Each scene shows the same named points in several views. A view is turned or mirrored, shifted and resized as a whole, has a little noise and may leave points out.
(in the rows, 128 means zero)

Scene 1
View 1
z222: [131 114  99 161 124  96 149 177 118 153 163 122 113  94 153 139  96 153
 143 142 120 133 154  86 132 117 169 104 107 117 132]
z207: [130  98 126 164 133 109 139 156 128 134 181 145 123  89 124 147 103 125
 124 155 152 131 155 105 127 120 158 102  82 169  98]
z602: [128 106 118 161 113  90 120 190  98 141 186 121 131  86 168 131  86 141
 177 134  97 130 163 156 121 105 144 110 111  93 121]
z242: [147 113 102 159 138  75 128 177 123 109 190 128 141  88 162 137 116 121
 166 131 134 150 151 139 133  89 151 100 114 118 115]
z498: [133 106 127 159 119 116 113 184 112 116 200 124 140  96 144 131 108 135
 150 145 122 143 162 148 115  97 129 120  90 148  97]
z99: [135 115 106 161 125  98 132 181 118 135 173 128 123  94 155 138 102 146
 151 135 125 137 155 111 127 104 151 110 108 126 120]
z768: [132 146 103 152 125 128 105 190 124 112 163 125 128 106 149 127 104 164
 160 112 140 147 148 116 118  96 114 136 110 162 109]
z110: [123 128  93 166 109 115 156 195 107 179 141 108  95 113 157 127  86 193
 134 139  93 133 155  55 124 125 169 120 109 103 149]
z977: [122 116 114 166  99 125 124 205  96 152 177 103 118 110 163 115  95 175
 148 147  79 137 164 121 109 106 140 131 103 107 127]
z861: [135  95 111 167 125  91 157 166 120 147 183 131 117  91 140 143 105 132
 123 162 130 137 156  93 135 119 176  97  89 132 119]
z141: [125 143 120 148 137 148 106 165 138 116 144 151 121  94 112 142  94 153
 134 121 181 136 143  97 120 113 113 132  84 216  88]
z954: [125  90 145 162 120 111 126 160 116 136 190 147 129  78 126 146  87 118
 140 156 138 124 161 141 121 118 144 105  76 153  92]
z235: [132  90 121 165 119  86 141 178 106 140 198 124 131  87 157 138 100 129
 150 156 104 135 163 138 127 108 162  98  97 105 117]
z754: [136 131 109 150 152 107 118 152 143 110 154 157 129  79 123 151  96 123
 146 116 190 135 138 107 133 110 134 108  98 189  95]
View 2
z602: [126  97  56 133  88 118 144 188 113 151 135 116  83 128 125 153 106 171
 156 100 161 117 145 180  88  96  91  98 106 150 143]
z754: [130 103 155 131 121 127 128 122  93 106 127 150 104 167 147 129 147 164
 151 129 123 151 120 118 180 106 141 124 142 134 135]
z207: [114  92 129 142 101 120 140 156 117 118 120 101 100 161 130 128 143 172
 144 125 157 153 156 133 170 137 107 109 136 132 177]
z977: [123 122  35 146  86 135 158 170 107 157 109  97  82 113 129 143 105 180
 163  79 192 113 163 207 110 101  95 134  88 139 143]
z954: [132  65 109 124 101 130 155 165 112 119 138 103 103 171 118 135 135 164
 152 145 158 153 165 162 149 121 105  85 146 145 163]
z110: [ 91 169  63 155  70 109 131 165 122 165 107  93 108  90 126 159  85 200
 147  42 199 116 137 154 136 130 115 145  63 125 160]
z222: [105 127  88 148  90 106 130 171 119 147 122 113  94 123 135 146 112 177
 142  82 167 119 131 137 127 124 107 116 100 134 169]
z141: [137 107 142 130 120 149 149  91  77  98 108 127 116 162 142 123 144 177
 156 123 149 166 147 152 216 110 160 153 136 122 117]
z861: [ 98 114 108 153  88 104 131 183 131 139 121  97  96 147 130 134 130 171
 139  99 166 132 145 124 138 141  93 100 122 135 195]
z235: [120  90  73 148  94 114 143 200 127 148 133 105  77 140 127 141 124 162
 151 109 158 120 153 161  97 111  77  89 125 148 175]
z242: [132 100  92 156 120 127 123 172 110 141 124 150  54 151 159 121 149 145
 159 109 126 101 124 147  92  83  97 121 130 148 150]
z498: [133  83  90 147 109 137 147 165 107 130 117 111  80 159 140 120 147 155
 162 125 158 131 165 169 124 107  97 112 135 137 159]
z768: [140 120  87 144 118 152 149 121  82 128 106 137  83 137 154 126 135 169
 166 101 150 125 141 179 148  84 131 157 116 133 110]
View 3
z242: [148 142  85 141 121 142 125 128 129 102 128 105 149 158 140 146 155 113
 148 123 145 124 137 140 142 119 152 160 115 160 123]
z977: [127 118 116 111 113 137 131 167 155 143  99 132 127 166 154 155 134 100
 133 137 133 113 148 125 135 120 132 154 108 134 146]
z222: [153 115 109 118 128 144 110 141 131 127 121 121 163 158 135 140 152  96
 139 135 142 109 119 124 147 125 127 156  89 134 140]
z954: [135 127 108 151 155 127 130 142 142 102 129 131 139 154 121 137 152  93
 151 155 140 114 122 120 142  97 119 168 147 138 113]
z861: [150 124 103 125 134 143 125 138 135 114 124 123 170 159 121 146 162 103
 152 157 144 111 121 123 150 117 124 167 115 139 130]
z141: [133 114 122 135 184 160 144 114 156 148 132 106 145 123 110 107 140 100
 148 141 142 131 108 123 107  75 107 126 124 156 110]
z110: [148  98 125  94 120 150 106 155 140 156 107 131 160 162 148 141 140  92
 126 132 137 103 124 114 140 135 117 147  65 119 160]
z99: [144 123 105 128 130 142 124 138 139 121 120 117 149 156 138 141 148 101
 142 130 142 118 130 130 139 118 133 155 106 144 132]
z754: [147 124 104 150 173 153 130 102 137 120 147 102 157 131 113 109 151 101
 152 129 146 130 107 130 124  90 122 137 119 162 105]
z768: [131 123 108 126 144 156 144 131 153 147 118 104 133 141 137 128 135 108
 137 119 138 132 136 134 113  96 133 129 111 158 124]
z498: [134 133 100 137 137 139 142 142 144 115 118 118 144 156 128 146 151 109
 150 149 141 123 137 129 137 104 134 163 136 151 120]
z207: [145 121 110 136 159 144 129 131 141 115 131 123 166 149 112 132 160  99
 156 159 145 114 111 119 142 103 115 160 127 140 118]
View 4
z754: [143 121 162 129 125 119 105 105 116 125 140 109 156 120 154  95 145 143
 151 154 116 137  98 135 152 136 131 118 119 129 120]
z977: [138 141 125 120 107 111 116 142 106 117 137 129 121 103 147 153  80 126
 125 110 130 145 120 105 157 173 151 133 142 110 129]
z141: [147 129 159 117 130 137 102 119 126 105 132 117 156 122 138 100 135 153
 153 140 102 146  87 129 144 138 131 113 109 144 120]
z954: [143 120 143  97 103 114 102 123 128 120 125 123 129 135 176 107 114 130
 148 140 134 148 120 138 150 141 140 128 138 108 124]
z768: [147 131 150 132 123 123 108 124 100 114 140 118 142 105 131 123 107 134
 127 132 106 154 104 111 156 152 137 120 122 128 131]
z99: [138 130 141 130 111 108 115 122 109 130 139 114 134 109 158 130 109 129
 135 132 133 131 112 118 156 158 144 132 139 109 126]
z242: [142 118 150 137 104  98 115 109  92 142 141 104 133 112 159 114 108 112
 122 147 133 137 119 126 167 147 135 134 142 100 133]
z235: [138 127 129 107  96  98 111 128 110 133 132 122 117 124 179 132  97 117
 133 131 147 139 131 127 157 156 150 138 153  94 128]
z222: [130 140 133 132 112 104 123 121 113 132 145 113 137 105 162 141 112 133
 146 130 143 114 112 120 153 169 149 136 140 109 118]
z861: [135 133 136 120  99 107 123 116 125 133 134 106 136 119 169 127 110 131
 157 133 148 111 112 133 147 158 138 142 142 106 113]
z110: [127 157 121 137 120 112 131 137 117 123 148 124 136  91 151 169 101 145
 146 111 144 104 105 104 147 189 158 138 141 116 117]
z602: [140 128 133 119 107  95 110 129  95 130 140 129 118 110 169 137  96 115
 117 133 136 151 130 116 168 160 151 132 151  97 137]
View 5
z207: [136 149 126 131 117 125 128 109 125 122 115 124 106 132 117 100 146 124
 137 150 107 145 111 165 132 131 132 144 138 155 120]
z110: [156 155 158 148 140 139 125 140 128 127 117 132  90 147 126  81 173 139
 136 141 146  94 161 144 154 138 130 126 177 155  99]
z242: [163 159 118 119 120 140 135 139 112 111 139 105 116 144 123 114 141 136
 132 130 137 166 136 155 117 135 116 129 143 171 117]
z99: [155 155 128 130 123 135 128 132 118 117 132 122 107 143 124 102 153 132
 135 136 133 141 140 155 129 131 122 129 150 161 113]
z222: [154 158 138 136 130 136 134 132 124 123 115 122  97 146 125  97 157 136
 136 139 136 127 141 150 142 139 125 134 159 166 108]
z602: [155 163 124 133 127 131 138 146  91 121 144 128 109 157 133 115 161 122
 139 123 143 153 155 151 128 113 120 111 152 172 120]
z754: [147 137  92 119 103 131 113 120 138 123 135 124 119 136 127 102 143 131
 127 146 112 140 113 151 123 136 108 159 124 139 105]
z768: [157 141 118 128 109 136  97 138 127 110 161 126 120 138 120  94 153 135
 123 144 129 132 143 156 110 126 118 129 143 131 102]
z861: [147 157 143 134 130 131 141 116 124 122 104 120  96 138 120  99 150 131
 139 143 121 141 124 160 139 138 134 138 153 170 119]
z141: [137 125 103 129  98 130  92 113 147 118 145 134 118 127 118  88 147 127
 126 159  98 124 112 159 118 129 120 151 127 111 101]
z498: [147 155 127 126 116 127 126 126 110 110 141 122 112 137 117 106 146 123
 135 137 119 157 130 167 115 120 131 124 142 153 122]
z977: [151 157 149 143 128 131 121 144 101 119 149 135 104 150 123  97 170 123
 136 134 144 125 165 157 130 113 131 102 167 151 114]
z235: [151 165 136 130 130 130 146 131  99 119 124 123 103 148 126 114 152 123
 141 129 133 156 138 159 130 122 131 119 151 177 126]
View 6
z602: [136  88 117 130 146 106 119 130 193 134 114 145 113 147 135 117 132 124
  95 111 125 107 141 100 131 107 120 167 103 128 128]
z99: [135 101 129 140 138 112 131 126 167 127 132 144 103 135 138 121 137 139
 111 120 120 102 146 113 128 122 125 148 113 134 133]
z110: [152 122 149 162 132 100 134 165 163 146 155 150  70 140 112 119 126 141
 129 125 122 109 163 122 125 117 122 178  96 135 150]
z954: [116  74 102 136 128 133 131 116 155 131 110 135 110 140 138 143 149 137
 121 115 108 112 136  96 149 134 127 133 121 117 110]
z977: [153 102 130 158 133 118 117 150 173 149 115 151  91 149 134 127 128 128
 101 125 118 112 142 103 131 111 121 180 105 134 142]
z207: [116  91 116 139 128 123 143 119 144 124 135 137  98 130 134 139 150 147
 135 122 112 110 146 111 142 139 130 126 124 127 117]
z235: [121  89 114 138 142 116 139 130 185 128 117 137 104 137 127 130 142 131
 111 100 120  99 147 101 127 114 118 159 108 121 124]
z861: [116 101 121 145 134 117 153 135 160 123 138 133  93 127 119 134 147 143
 136 109 118  98 156 111 129 129 123 146 113 124 129]
z754: [130  94 128 121 130 112 130  93 136 113 151 144 115 126 151 115 146 156
 127 143 117 115 138 126 139 146 140 104 131 139 117]
z498: [129  90 116 143 135 127 130 116 163 126 112 141 109 136 145 134 146 135
 107 120 116 104 134 103 134 126 125 141 124 131 124]
z222: [133 108 132 144 139 107 141 138 168 128 148 142  91 132 123 120 138 142
 125 117 123 103 157 119 126 122 125 154 106 131 135]
z141: [144  93 135 140 114 120 117 103 111 128 147 150 104 135 158 123 140 157
 129 164 111 129 131 122 152 152 144 109 137 144 120]
z242: [128 100 123 127 151 113 137 105 183 109 123 138 119 127 146 116 143 137
  96 111 126  91 142 111 118 118 123 140 120 135 130]

In a view up to two points have been moved. Name them for each view, in the order of its rows, or write -.
view 1 | z498
view 2 | z602, z242
view 3 | z861
view 4 | z235
view 5 | z754
view 6 | z954
